The views of a scene show one set of named points, each view turned or mirrored, and shifted as a whole, with a little noise and some points left out.
(in the rows, 128 means zero)

Scene 1
View 1
geru: [160 147 157 134  93 130 112 120 152 154 111 112 178 116 116  99 118 110
 128 155 129 120 117 124 113 121 120 107 112 112 157 106 106 108 119 109
 159 144 142 124 106 145 127  92 130]
dun: [150 112 183 136 101 164 103 132 121 113 126 125 159 139  81  65 154  91
 126 143 107  99 143 170 156 157 104 106 113 127 102 150  69  95 162 124
 145 157 121 144 152 162 149 114  90]
lat: [147 129 166 135  96 140 102 124 140 139 121 117 163 118 105  94 130 105
 133 145 127 114 127 145 137 135 122 105 122 112 144 119  97 103 121 116
 161 150 139 137 116 140 132 101 127]
Pazat: [ 95 113 160 124 106 119  78 139 148 136 147  98 127  96 112 115 117 120
 135 111 162 137 118 171 184 114 131  68 171 109 165 121 105 136  90 142
 176 152 172 183  93 115 146 131 154]
ker: [130 125 162 130 101 122  99 130 142 140 135 111 156 114 107  97 127 113
 132 131 140 127 124 153 146 126 121  96 136 114 147 118  95 118 114 123
 167 150 153 154 107 136 138 117 130]
gafa: [110 104 173 117  87 149  80 137 147 132 128 110 138 106  96 109 129 103
 137 130 141 116 141 157 183 145 122  74 139 102 161 139 101 110 107 144
 170 155 157 156 113 114 143 110 141]
lugis: [152 137 160 131  95 135 107 125 146 149 116 113 173 116 106  97 125 107
 128 153 127 114 122 136 128 133 116 105 114 114 151 122 104  99 120 113
 154 146 140 130 115 142 130 100 127]
mov: [126 134 156 153 134 100 113 136 123 119 153 111 147 120 116  73 134 126
 120 108 148 135  92 186 147  92 121 107 159 144 107 101  68 137 129 104
 159 140 147 190 110 173 147 147 110]
Gab: [104 107 169 116  99 133  80 137 146 134 139 105 134 102 101 109 122 110
 132 117 155 127 132 161 184 129 124  67 152 101 165 131  98 123 102 141
 172 154 162 165 106 112 143 122 151]
vop: [119 132 161 138 115 109  98 131 139 133 147 108 141 108 117  95 118 127
 125 117 150 134 106 169 153 107 129  91 160 123 143 106  88 132 110 121
 170 144 156 176 101 146 142 135 135]
Bik: [100  99 176 128 110 135  82 143 128 112 149 113 127 114  92  87 137 114
 128 106 147 122 130 193 192 130 118  74 161 121 129 140  79 127 124 141
 161 157 156 186 122 129 153 141 125]
kif: [163 136 163 142  98 133 121 129 139 142 117 121 173 125 103  79 136 107
 127 153 116 112 122 146 121 135 108 119 108 124 123 118  88 101 134 110
 149 142 127 138 129 159 132 108 110]
Fod: [210 187 142 167 114 103 157 108 137 164 108 127 217 133 124  67 124 124
 118 172 101 117  94 120  50 106 105 158  89 137 108  79  98 102 155  65
 143 130 113 111 115 195 120  97 103]
leram: [157 144 157 164 138 107 130 131 112 116 148 124 164 137 109  51 144 119
 116 119 118 123  97 188 127 105 105 129 137 156  79 109  56 122 155  90
 150 138 125 177 126 194 150 141  88]
vusi: [129 128 170 151 125 114 101 141 127 115 152 117 147 122 111  70 139 122
 118 105 135 125 107 187 155 111 111 105 155 138 105 119  70 124 137 115
 160 148 142 189 118 161 148 149 112]
tudu: [145 152 151 145 116 106 120 124 146 148 133 111 166 108 124  97 116 125
 128 132 137 130  97 148 117  95 124 114 135 124 140  95  95 125 113 105
 167 135 148 157 100 155 132 119 131]
nafem: [117 123 158 131 109 110  92 136 142 138 145 106 146 106 110 101 116 123
 130 116 151 132 113 165 165 112 127  85 158 114 153 114  96 133 100 126
 171 145 161 175 101 131 142 126 142]
Suso: [109 105 173 122 104 139  85 135 135 121 140 113 135 111  98  96 133 107
 126 116 141 117 131 174 187 135 118  81 150 110 140 134  86 122 118 142
 170 155 153 172 116 130 149 128 130]
nogis: [143 142 160 156 131 115 118 132 123 119 146 121 157 128 107  64 141 120
 119 116 128 127 105 180 141 109 108 114 141 145  97 110  67 129 142 104
 154 142 137 177 124 174 148 142  99]
Pepu: [208 148 174 168 111 156 147 121 109 122 110 141 197 159  92  41 161  96
 115 161  81  93 126 155  92 149  89 157  75 152  60 128  55  79 187  76
 126 145  94 119 158 212 138 108  62]
Sezon: [134 138 158 150 119 107 113 130 134 128 143 112 159 116 110  84 129 124
 126 123 137 127 103 170 141 105 117 103 144 130 128 106  82 126 124 113
 161 142 142 167 111 154 143 136 116]
duguf: [152 136 164 155 125 123 119 132 121 120 140 120 161 132 105  70 141 119
 124 128 125 119 111 177 138 116 107 115 131 143 100 117  64 118 142 106
 153 143 132 168 125 174 147 133 101]
View 2
Pazat: [178  86 133 127  96 100 120 107  60 121 129 136 100 120 156  96 148 124
 130 143 133  59  42 137 110 139 185 109  94 101 150 109  70  89  81 127
 157 137 142 144 140 158 159  98 141]
Bik: [156 120 125 129 126 103 123 114  68 120 119 129 124 117 151  83 166 133
 134 159 121  89  56 144 122 131 171 110  94 134 147 108  58  95  70 117
 140 121 154 138 120 151 138 103 111]
tudu: [164  93 139 128  74 142 114 106 107  95 146 145 102  94 151 126 123 137
 128 134 121  78 129 130 139 140 146 140 142 111 167 124 108 126 105 117
 133 153 158 150 137 152 142  96 139]
geru: [163 104 143 136  71 161 121 100 113  95 160 143  87  99 151 119  96 136
 111 137 141  94 140 146 115 144 138 136 132  95 158 100 134 131 114 140
 143 139 153 126 143 151 146  88 109]
nogis: [145 128 131 129 119 142 120 113 114  99 127 137 125  89 148 114 154 149
 134 143 101 100 125 131 154 125 134 137 140 161 163 133  81 123  89 104
 105 139 170 151 115 144 118 105 126]
vop: [169  96 135 131  94 120 115 109  84 112 132 139 110 105 151 104 147 135
 132 139 121  70  88 127 131 137 160 126 119 117 163 125  83 103  87 116
 134 146 151 151 130 153 142 100 141]
Sezon: [154 108 132 129 103 135 117 108 102 103 138 142 112  98 147 110 139 140
 128 135 114  89 113 129 144 135 150 134 134 131 162 127  88 121  94 114
 127 142 160 147 126 147 135 102 134]
leram: [142 138 130 130 126 148 117 110 125  94 126 136 137  79 145 117 163 157
 126 142  94 113 146 129 172 124 121 150 149 178 166 138  84 130  89  93
  93 142 181 157 108 141 104 107 127]
nafem: [169  94 136 126  90 117 120 112  77 112 131 134 105 114 153 106 145 136
 133 138 128  66  77 130 120 144 170 122 111 108 152 113  81 101  87 120
 146 140 144 145 138 156 153  96 138]
kif: [140 130 131 138  86 178 123 103 134  90 158 141 100  85 144 124 103 141
 108 143 128 120 166 153 128 133 119 145 143 123 158 108 128 139 114 130
 122 127 167 123 131 143 133  85  88]
dun: [127 169 121 133 132 162 136 114 117 110 136 129 115 103 145  97 138 142
 112 164 127 144 130 168 128 128 129 129 114 154 137  99  94 115  88 123
 118  97 172 110 109 141 123  98  55]
mov: [156 110 138 127 116 124 118 112  92 102 121 140 123  94 151 113 167 149
 137 133  93  84 106 122 160 128 148 137 132 149 164 139  72 114  82  96
 111 147 164 166 121 147 123 104 153]
lat: [157 120 132 136  88 154 127 104 106 106 146 135  95 104 152 112 113 132
 118 150 138 105 117 155 115 140 145 131 118 110 152 102 109 119 102 135
 141 123 154 127 135 150 146  92  92]
gafa: [163 118 121 129 102 125 128 107  75 120 139 131 101 123 151  91 128 127
 117 156 150  88  67 160  99 139 169 111  90 101 141  87  80  96  80 139
 158 117 148 122 133 149 155  92  90]
Fod: [145 109 154 134  56 201 110  98 174  67 170 159 100  57 144 160  88 148
 114 116 111 114 238 125 174 133  81 180 194 129 186 142 160 173 136 121
  99 170 178 141 136 147 123  99 136]
Gab: [160 115 126 130 115 117 119 109  74 120 133 131 107 118 148  90 141 133
 126 153 132  87  69 146 113 140 168 112 100 117 146 104  76  96  81 124
 147 122 152 128 133 150 145  96 106]
Suso: [155 124 126 127 116 119 125 112  73 124 128 130 111 122 148  91 144 132
 126 156 132  92  64 153 112 137 174 113  97 124 145 105  73  93  80 124
 143 116 153 133 123 149 143  93 103]
vusi: [151 123 131 130 123 125 118 119  93 109 125 135 124  97 149 101 161 145
 129 146 103  98  95 133 150 133 151 127 129 157 155 129  66 111  80 102
 114 133 169 152 114 147 126 110 129]
lugis: [159 119 137 130  81 153 126 105 109 101 152 140  95  99 149 113 105 132
 115 142 141 102 132 151 112 136 140 130 127 102 155  94 117 127 107 145
 144 131 155 120 139 148 149  89  93]
duguf: [140 128 127 132 118 146 125 110 114 100 133 138 123  89 148 113 150 148
 127 146 107 111 128 141 154 125 133 140 138 157 157 127  84 122  90 108
 111 132 168 144 118 141 122 102 110]
View 3
lugis: [124 124 118 128 129 125 129 151 128 129  95 137 112 135 135 104  90 116
 132 115 118 132 122 123 158 126 155 124 141 134  93 117 117 158 127 109
 120 132 140 118 179 140 114 168 128]
Suso: [ 86 144  72 109  91 135 137 139 125 153 121 143 124 124 157 128  90 106
 114 111 134 121 125 157 186 108  88 110 134 172 111  97  91 147 130 116
 120 111 128 112 163 128 117 160 120]
Fod: [201 118 173 117 178 131 105 161 156 118  86  93  87 133 130  38  73 106
 110  94  74 144 122 125  75 137 214 123 147 124  90 126 174 168 108 101
 145 161 172 119 168 132 130 172 152]
kif: [153 122 138 135 150 133 108 156 124 131  93 127 109 122 134  78  76 119
 119 115 108 140 124 133 127 130 171 116 147 133  90 117 137 164 113 103
 130 145 150 110 163 122 119 185 150]
nafem: [109 141  74  90 101 119 165 140 146 139 125 132 115 146 150 129  99  92
 124  94 115 116 123 145 167 108  98 117 128 155 111 101 117 136 134 114
 118 104 138 119 184 150 124 126 116]
Pepu: [165 149 148 128 153 153  64 159 122 148  94 105 120  94 153  37  64 117
  83 106 106 145 138 171 102 140 175  98 157 155  95 102 144 186  93  91
 163 160 152  96 114  84 130 227 169]
duguf: [137 146 100  97 117 143 117 145 137 154 115 113 114 120 155  77  76  97
  93  87 115 133 135 169 129 119 123 103 139 167 110  97 135 156 109 100
 149 132 149 114 145 109 133 171 144]
geru: [140 120 129 128 137 124 140 151 134 119  94 133 105 141 132 102  91 111
 136 116 110 126 121 114 142 124 164 128 137 129  91 120 129 155 131 112
 116 134 144 118 190 149 117 156 126]
leram: [157 156  99  81 124 144 108 141 144 158 126  98 114 115 165  57  67  90
  74  74 107 135 138 184 112 116 132 100 145 180 112  93 152 160 100  97
 164 129 158 115 130  96 137 172 149]
vop: [113 139  76  86 107 121 160 134 149 145 125 127 113 145 147 119  93  95
 111  89 115 119 126 154 151 107 105 112 124 166 106 102 120 139 124 115
 124 106 144 124 175 139 124 132 120]
Bik: [ 85 155  57  98  87 132 142 134 125 165 130 143 133 125 161 129  97  97
 103  98 140 121 131 174 185 105  74 106 131 182 112  90  91 142 127 111
 132 106 124 113 156 118 121 160 124]
mov: [137 155  70  72 111 136 137 129 156 153 136 105 108 128 160  87  82  80
  83  72 104 125 140 172 130 105  97 101 127 180 115  98 137 140 113 107
 147 113 146 117 155 114 139 142 132]
dun: [112 153 113 137 117 144  85 154 104 158 105 136 133  98 156  84  77 123
 101 116 136 137 131 168 169 130 131 104 151 160  92 101  99 178 110  96
 143 134 131  96 130  96 119 213 151]
ker: [110 130  92 108 111 126 146 144 138 137 116 136 114 136 149 115  95 104
 123 103 122 122 127 143 162 110 118 114 132 153 103 108 112 144 129 113
 115 116 141 119 178 138 117 146 120]
nogis: [137 150  90  89 117 138 123 137 143 154 128 107 118 119 158  75  76  92
  83  80 106 131 135 173 124 113 124 102 134 175 108  97 143 154 106 102
 149 124 152 116 142 108 132 164 142]
tudu: [141 129 104  97 130 126 154 140 153 130 114 117  98 147 144  97  88  92
 116  90  95 129 123 135 130 114 139 120 128 148 100 115 138 145 122 114
 124 122 153 125 185 146 126 135 122]
Pazat: [ 83 136  58  90  87 119 176 133 143 141 132 141 119 148 153 150 102  89
 128  99 131 113 122 148 187  99  74 117 119 168 114 104  95 128 137 122
 110  93 129 124 191 144 116 122 104]
Gab: [ 80 137  68 112  87 125 162 141 126 145 119 150 125 137 150 143 105 105
 130 111 139 115 124 142 194 104  85 119 130 164 107 106  86 138 133 116
 111 105 126 118 180 145 113 143 110]
View 4
lat: [156 132 161 106 117 148 136 113 131 176 163 129 125 136 195 129 132 118
 122 111 126 108 127 123 119 130 111 135 125 138 141 118 120 163 148 154
 149 142 141 143 107 145 166 136 136]
vusi: [145 133 132  97 106 134 113  98 105 167 146 122 139 143 189 119 147 143
 167 141 111 139 126 113 103 115  88 142 136 125 127 127 157 158 151 144
 116 102 141 139  91  85 205 150 116]
nogis: [140 142 127 108 102 133 128  94 109 172 146 140 132 133 177 118 144 143
 160 142 110 137 122 121  97 128  89 142 147 110 136 112 149 159 150 134
 112  99 148 137  78 101 193 170 111]
Sezon: [137 133 140 111 114 143 123 110 114 167 156 124 134 134 190 120 141 133
 152 127 113 126 126 124 120 113  95 140 137 129 136 118 138 161 146 144
 122 110 149 132 103 106 185 153 124]
nafem: [138 113 147  99 125 146 112 127 110 156 172  94 145 150 211 124 141 125
 154 117 103 118 129 108 140  95  96 150 124 144 137 128 133 164 146 165
 132 121 147 125 124 101 182 122 140]
Pazat: [142 105 158  89 131 145  99 134  99 145 178  79 145 156 226 121 136 123
 159 116 101 116 126 104 154  83  95 151 116 160 131 141 142 163 151 187
 131 120 137 122 133  88 190 100 146]
Gab: [156 109 163  81 125 151 109 123 107 154 173  92 138 161 225 128 131 121
 141 106 108 108 125 104 142 104 102 142 109 162 135 142 135 164 156 195
 139 131 131 131 128 102 192  96 146]
Fod: [113 150 126 165 112 146 181 113 169 197 161 172 117  92 138 127 139 116
 103 129 131 127 117 157 102 142 103 148 148  86 148  63 104 155 129  68
 128 134 178 147  84 181 118 220 101]
kif: [152 146 154 128 104 148 157 100 146 193 156 158 117 116 168 133 129 119
 112 116 138 112 118 131 102 155 111 130 136 121 150 100 111 158 140 122
 145 141 152 152  89 167 147 170 121]
tudu: [120 122 135 127 122 148 135 124 132 171 177 114 136 129 183 125 133 122
 139 130 111 125 122 128 132 108 102 152 128 123 147 102 120 161 139 128
 124 123 164 128 115 125 156 159 128]
vop: [129 118 139 103 121 144 110 122 109 158 170 100 143 146 197 120 141 128
 159 130 107 126 124 114 132  99  95 148 134 135 133 125 137 164 148 155
 124 115 148 130 115 100 182 134 131]
gafa: [168 119 172  82 120 146 109 114 112 163 162 103 130 155 213 129 123 121
 134 102 121 102 133 103 139 116 109 132 107 164 140 145 126 159 155 193
 154 138 125 140 121 124 191  99 144]
leram: [138 149 113 113  92 127 138  82 114 179 134 153 126 120 160 118 151 147
 166 148 118 146 122 129  79 132  83 142 161 101 133 100 157 155 151 119
 108  91 154 144  66 101 197 189  97]
dun: [190 157 154  84  94 138 141  77 119 196 122 163 113 137 181 135 127 137
 130 114 146 115 124 116  76 163 111 115 132 139 139 133 142 152 159 165
 146 130 121 163  70 140 198 140 118]
mov: [126 131 123 105 110 133 119 105 103 161 152 114 142 135 185 114 150 142
 177 148 102 146 125 119 104 104  86 152 147 116 132 114 155 158 147 135
 107  94 153 132  97  83 197 156 110]
lugis: [153 133 163 116 115 154 143 117 139 173 166 132 124 129 189 133 124 116
 114 109 131 110 125 126 128 129 111 133 120 142 145 117 113 158 143 150
 148 143 147 145 108 151 154 137 136]
ker: [146 116 156 105 118 148 122 120 122 159 168 112 140 147 202 126 135 124
 133 116 118 115 126 117 134 112 111 139 123 145 135 125 126 160 150 159
 137 132 141 131 115 119 173 128 139]
Pepu: [168 181 134 125  79 127 178  61 144 220 113 212  98 102 139 127 133 137
 116 126 159 123 115 139  44 196 109 114 155  90 146  90 134 147 146 107
 135 124 142 176  39 170 169 202  89]

Which points are out of place in each view (at most two, in the order of its rows)? Write - if all are in place.
view 1 => kif
view 2 => Fod, Gab
view 3 => Pepu
view 4 => -

Scene 2
View 1
soni: [144 132 101 110 110 156 116 135  98 177 114 142 103  95 111 175 132 143
  76 179 120 136 124 134 160 139 129 111  98 125 171 102 121  98  93 137
  95 132 127 143 114 139 105 132 128]
demuv: [147 130 117  98 138 138 120 124 131 149 114 122 115 136 137 163 140 140
 104 148 155 136 148 145 159 147 128 126 118 134 165 122 139 120 117 133
 124 120 131 146 128 125 107 144 135]
gutu: [144 116 105 113 129 144 105 127 129 137 124 129 106 133 134 170 155 154
  84 179 131 155 140 155 158 140 114 112 113 137 164 116 126 125 111 143
 102  90 143 162 148 136 125 114 144]
nof: [167 170 148 139 143 164 106 144 221 105 115 107  87 189 126 197 138 152
 113 140 174 140 178 184 162 160  96 140 110 159 154 165 171 171 124 155
 115  88 144 176 175 138 124 141 147]
tuti: [131 110 119  67 159 119 122 109 130 135 130 112 141 162 169 141 157 140
 126 137 176 144 168 145 164 148 141 134 139 136 158 126 133 130 139 111
 142 108 147 147 139 117 113 154 146]
misu: [141 124 124  93 153 133 114 117 151 130 123 112 124 167 157 155 153 139
 120 143 170 140 166 159 164 151 130 132 131 135 160 136 141 140 132 127
 133 103 147 155 151 121 114 147 149]
tedi: [131 106 116  77 164 118 114 106 138 122 136 110 135 167 178 139 167 143
 125 146 167 152 173 153 158 146 128 135 145 140 154 129 135 140 145 122
 138  88 151 152 152 114 118 143 158]
zerep: [138 128 119  73 138 132 126 122 113 167 114 120 134 132 143 153 134 129
 112 144 163 131 144 130 159 148 144 122 117 131 162 122 132 112 119 116
 129 144 129 134 113 126  95 159 132]
Fole: [144 118 104 105 121 145 117 127  98 162 119 138 109 108 121 166 144 145
  82 181 126 142 130 140 156 136 126 110 106 126 167 102 118 103 102 132
 100 123 138 144 120 135 106 129 132]
zogur: [164 171 124 147  98 186 108 158 156 156 104 142  69 110  82 211 117 145
  70 168 124 132 129 158 161 148 108 113  73 136 170 130 146 118  84 164
  80 127 126 155 129 153 108 130 124]
lutot: [132  93  99 108 139 131 100 112 117 128 137 131 113 136 152 156 169 156
  94 185 130 166 145 150 160 132 112 119 134 136 162 107 113 126 123 139
 106  69 151 162 153 129 136 109 155]
dipuv: [145 126 107 124 116 157 105 135 129 144 120 141  95 122 114 183 148 159
  75 185 123 150 133 155 155 140 108 110 105 137 166 113 126 124 104 153
  94  94 143 158 146 143 121 112 140]
zopa: [137 120 115 100 151 131 105 113 155 120 132 114 116 162 157 160 160 152
 118 157 156 151 162 163 158 145 117 131 133 143 156 129 138 143 128 138
 122  83 155 160 160 125 122 131 152]
nodi: [145 136 121 109 130 147 114 131 145 143 115 122 108 139 130 175 141 145
  99 158 153 140 155 153 159 149 117 126 112 137 162 128 140 127 113 138
 114 113 137 147 138 136 113 142 139]
View 2
zerep: [131 134 169 105 127 127 147 115 167 178 110  99 149  91 142 180 141 110
  95 142 149 157 133 116  51 132 106 109 132 152 116 117 110  81  93  70
 125 158 126 128 111 108 118 124  98]
misu: [145 150 162 114 116 113 127  90 167 153 119  90 138 112 130 150 147 130
 103 143 155 124 124 104 101 146 121 121 141 158 109 124 122 107  90  67
 147 152 147 153 124 103  96 118 137]
gutu: [130 142 131 123 132 153 147  84 162 146 117  99 117 113 108 141 125 142
 116 105 137 122 123 128  82 125 150 117 129 142  98 111 136 114 115 100
 127 156 140 131 116 138 111 139 131]
nof: [171 132 137 130 110 108 129  83 145 119 124  68 147 146 137 137 173 156
 121 146 144  57 110 118 119 165 109 160 123 162  92 113 177 127  83  98
 157 145 147 166 186 104 102 128 178]
tedi: [144 161 172 104 114 110 123  81 182 153 120  96 131 102 125 145 140 128
  93 139 162 139 133  98 122 139 137 114 146 153 113 141 103 109  92  57
 155 159 149 160 107 100  86 111 129]
tuti: [137 157 165 106 117 115 125  85 179 156 123  97 133 106 130 150 140 126
  97 138 155 137 130 102 108 139 131 117 142 151 111 133 107 103  91  67
 145 155 143 154 113  98  90 116 128]
soni: [118 121 132 123 142 171 164 105 150 174 110 105 132 100 124 166 124 125
 117 107 135 144 125 147  29 115 133 108 121 144 104  94 133  90 120 107
 104 151 124  95 113 150 130 150 104]
lutot: [134 158 138 113 132 148 139  68 176 143 120 108 106 108  99 123 114 141
 112 102 147 134 129 113 102 122 170 112 141 141 100 127 114 120 115  88
 132 156 143 139  92 133  95 133 133]
zopa: [147 153 155 112 117 122 130  72 173 139 123  91 127 117 117 136 136 138
 103 127 147 115 121 107 115 140 142 124 136 151 106 130 117 118  96  80
 150 151 148 153 126 110  94 126 145]
demuv: [134 135 156 114 125 129 146 100 157 161 114  97 144 107 134 163 141 127
 105 135 147 133 124 124  69 133 119 114 130 151 108 112 128  97 100  82
 129 156 132 132 124 118 113 125 118]
zogur: [142 113 117 137 131 153 165 101 128 147 113  83 142 129 138 156 147 145
 129 120 127  83 110 152  41 137 115 138 116 153  97  84 179 110 105 121
 118 145 128 114 164 139 132 153 142]
dipuv: [132 133 119 128 137 162 156  87 148 142 115  97 117 118 111 138 122 145
 122 101 131 114 122 139  66 126 149 120 123 143 101 102 148 114 118 115
 117 152 138 120 125 147 120 145 138]
Fole: [119 130 139 121 139 165 161  98 155 166 112 110 129  95 122 160 119 126
 117 109 137 145 125 136  46 116 140 103 126 146 107 100 125  97 115 101
 108 158 127 111 105 142 123 140 104]
nodi: [139 135 146 120 126 133 146  94 153 152 115  95 138 115 130 157 142 134
 115 131 143 117 122 125  73 139 124 127 128 156 105 105 141 106  97  95
 132 150 137 133 132 120 117 133 130]
View 3
misu: [142 145  95 129 155 128 142 134 121 160 102 167 119 106 143 141 113 121
 143 107 161 132 139 103 158 155 148 116 148 108 139 117 135 138  85  90
 149  99  95 148 108 143 130 138  98]
zopa: [147 145 110 129 151 131 150 142 116 154  95 174 127 110 147 151 113 109
 133 114 155 134 141 109 138 135 149 119 142 110 129 121 152 131  82 109
 141  92  95 162 117 140 128 132 103]
tedi: [152 145 116 128 158 118 151 148 117 173 100 178 112  99 148 132  99 116
 133 103 176 131 164 111 159 156 158 110 151 111 143 122 136 143  84  99
 152  91  97 167  99 135 124 141 100]
dipuv: [155 152 135 126 124 143 137 124 153 114 115 154 162 144 135 164 134 116
 143 138 131 134 126  86 119 124 132 150 139 111 123 120 152  99 112 156
 119  91 129 149 115 160 150 123 112]
gutu: [157 149 138 125 132 128 139 131 142 130 105 161 146 131 137 155 118 111
 139 131 148 133 137 100 130 128 140 148 147 110 122 122 151 105 107 149
 125  87 123 159 107 153 144 129 110]
tuti: [145 144 114 127 154 115 143 140 124 166 109 168 119 106 144 138 107 123
 136 104 175 131 153 106 156 152 152 117 153 105 137 120 132 137  91 103
 146  99  99 157  98 142 127 143  98]
nodi: [137 148 104 128 138 131 141 116 136 132 112 151 141 124 137 153 127 127
 147 125 144 134 120  92 144 149 142 137 153 107 134 119 137 122 102 118
 132 101 107 136 109 155 137 130 103]
soni: [143 159 142 114 121 120 114 109 176 117 138 139 154 150 133 157 129 143
 158 134 144 123 131  77 138 141 131 165 162 101 144 122 122  95 139 158
 109 108 149 133  91 178 149 135 110]
nof: [127 140  64 142 158 153 158 112 103 126  90 157 141 116 143 164 134 109
 138 121 119 140  90 101 137 140 139 114 136 118 116 112 159 137  60  72
 142 103  66 138 143 147 130 116  98]
Fole: [146 155 143 116 120 119 118 121 166 127 131 147 147 141 132 151 125 135
 150 130 152 126 141  84 141 141 138 155 157 102 138 121 127 102 132 154
 116 101 141 143  90 166 150 135 110]
zerep: [138 150 111 118 139 106 118 114 155 151 133 148 122 123 136 133 119 151
 157 103 167 122 138  84 170 173 149 138 171  87 158 123 104 132 113 109
 132 117 117 128  86 163 134 140  99]
View 4
misu: [128 133 100 115 126 146 134 118 147 120 144 139 142 135 112 108 109 145
 113 147 133 137 140 155 141 129 144 113 100  88 111 129 129 150 166 104
 132 104  58 123 111 166 131 100 107]
tuti: [138 124  97 121 135 138 132 125 147 119 142 139 153 135 117 101 111 146
 115 139 136 137 135 158 143 137 150 125 103  89 102 128 123 152 169 110
 129  98  62 122 121 155 129 105  95]
soni: [119 123 127 104 113 159 143  84 158 149 115  94 126 117 152 145 118 165
  81 185  90  98 124 113 180 131 127 158  82 102 105 139 116 127 154 107
 109 162 118 126 168 121 117 108 122]
gutu: [123 121 123 105 121 149 137 120 146 122 116 104 134 125 129 125 137 151
  75 166 122 116 140 135 165 134 153 128  89 105  92 128 114 134 139 103
 123 127 107 120 139 153 143 111 118]
demuv: [124 132 114 110 125 153 140 101 151 134 138 129 134 133 126 123 113 152
 108 159 113 119 133 142 155 125 128 134  97  90 115 138 128 141 169 108
 125 126  74 123 133 146 120 103 111]
nof: [ 75 161 113  87 101 158 145 117 126 103 150 118 102 156  87 122 144 139
  84 176 128 120 186 168 131 112 136  66 113  87 118 139 139 139 153  89
 158 109  58 101  73 226 151  83 137]
Fole: [127 119 126 114 121 158 143  96 158 145 115 105 133 118 148 133 115 157
  82 178 100 108 124 118 178 132 129 155  85 102 104 139 118 132 153 108
 109 148 110 128 166 123 124 111 114]
nodi: [112 136 116 105 117 154 138 100 149 123 134 119 128 133 126 126 121 152
  94 166 111 116 142 141 157 123 127 122  99  92 114 138 125 141 157 103
 131 128  80 115 123 162 125 102 120]
zogur: [ 81 149 136  85  92 173 152  74 144 132 132  95  94 138 127 151 138 158
  67 202  85  89 156 128 168 109 112 113  93  97 120 149 131 118 151  93
 125 162 100 112 124 176 132  87 147]
lutot: [153 101 115 126 136 138 128 145 149 121 104 107 161 118 131 102 131 148
  84 141 147 136 121 140 170 150 176 138  95 113  72 109 102 153 134 111
 114 100 105 120 143 138 151 126  93]
tedi: [144 115  95 124 139 138 129 135 151 115 139 148 159 132 112  99 113 142
 119 131 146 146 134 166 139 139 159 119 104  93 101 123 123 155 164 110
 129  85  59 121 113 157 137 111  90]

Which points are out of place in each view (at most two, in the order of its rows)? Write - if all are in place.
view 1 => tuti, zogur
view 2 => -
view 3 => nof
view 4 => lutot
